Points, in no order, along strands that fork and pass close to each other.
In the rows, zero is written as 128.
Points whose rows are less than 39.7 apart are linked; no others are. Some points are linked to none.
saf: [119 138 105 184 143 160 108 119]
vig: [151 183 105 175 131 166 106 105]
bep: [147 141 156  97 139 172 112  78]
meba: [143 151 154 110 149 173  92  86]
mazar: [122 142 123 167 147 167 103 110]
Dupo: [132  69  99 101 107  93 150 132]
vefi: [148 169 141 153 150 171  93  88]
kepok: [111 175 164  95  85  93 105 158]
Vib: [140  94 128 124 151  72 190 161]
Sazod: [ 94 149 170 159  90 121 105 116]
numal: [155  77 107 111 118  86 119  97]
doli: [101 122 118 129 178 112 141 213]
nopu: [131 138 121  79 142 143 105 148]
Pul: [147  81  92 118 129  67 163 155]
Mavav: [116 155 151 113 107 100  74 140]
Suk: [111 166 160 102  90  96  92 149]
ralub: [136 181 103 190  99 137 110 118]
Barob: [121 176 107 189  74 133 127 123]
Zopef: [126 136  70 180 132 178 130 124]
zep: [123 160 158 131 124 122  64 113]
duror: [124  95 134 100 122 152 130  98]
Gagom: [116 131 134 130 144 152  80 115]
Nuri: [143  65 110 124 114  94 127  91]
fosis: [140  68 118 142 115 104 132  80]
Tukad: [103 179 171  89  83 103 123 172]
votag: [139 162 150 136 148 160  81  95]
kora: [140 121 118 154 127 178 157  86]
zoza: [148 114 163 112 165  86 189 150]
Kikod: [148 176 127 164 144 167 102  96]
ton: [125  98 134 115 154  94 197 170]
vapag: [139  75 120 152 115 119 144  73]
kud: [103  97 126 115 172 121 184 195]
kobam: [140 136 122  70 142 141 137 151]
bobef: [ 94 162 143 185  78 139 141 125]
Pimem: [144 178  94 184 113 151 105 115]
mepen: [152 137 141  87 150 117 180 154]
Miz: [139 106 132 143 123 158 154  77]
Nuki: [127 162 132 114 169 106 122 192]
Zupu: [122  90 113  81 120 132 144 138]
Runu: [147 138 129  73 138 129 164 151]
Ren: [112  87  99  92 128 119 169 173]
befi: [130  94 137 123 121 152 142  82]
dudi: [135  65  88 110 111  77 152 144]
Doko: [134 162 154 130 141 145  69 100]
garo: [121 128 132 101 142 153  84 123]
sir: [122 143  89 189 134 161 114 127]
bafet: [106 100 110  94 138 148 108 147]
fuva: [124  90 121  84 119 139 137 120]
rogo: [ 94 152 158 179  90 125 119 119]
duti: [141 135  98 160 127 185 155  98]
zase: [145  88 106 124 141  67 180 161]
Nibez: [131 131  93 169 139 183 142 110]
lofek: [116 158 157 123 109 108  69 122]
Nati: [117 132 132 150 149 160  89 112]
viz: [147 134 166  98 168 110 187 151]
Zutur: [ 96 109 121 126 182 119 160 207]
dig: [165 118 145 116 160  69 179 143]
kedu: [127 141 128  91 141 140  81 138]
kede: [126 153 135 102 127 116  72 146]
Ralog: [145  94 123 156 115 137 158  71]
liben: [ 92 154 178 133  82 120 104 121]
zuv: [131  81 108  91 109 108 155 136]
Bifit: [ 93 161 186 115  79 123 103 128]
pesom: [111 170 124 192  81 131 131 123]
Veti: [111  94 131 116 163 109 197 181]
sivem: [166  83  91 109 131  80 110 107]

Follow the links from the first point to the second, and from the first to the third. Name the last point that the two ways share.
kedu / kepok / vefi => Mavav
Nati / Mavav / kobam => kedu
kobam / kepok / zep => Mavav
Runu / zep / mazar => kedu

A fork is a point with three links, a tip a point with one. Leave the first point through the second and follow the links. Name the first fork or tip that comes.
Nibez / duti => Miz
saf / mazar => kedu
ralub / Pimem => votag
bobef / rogo => Bifit
Tukad / kepok => Mavav
vapag / fosis => sivem

Name the points in between on the shortest way along the links from the first point to the second, in order.
saf / duti => sir, Zopef, Nibez
bobef / vefi => pesom, Barob, ralub, Pimem, vig, Kikod
zep / Gagom => lofek, Mavav, kede, kedu, garo
vapag / kora => Ralog, Miz
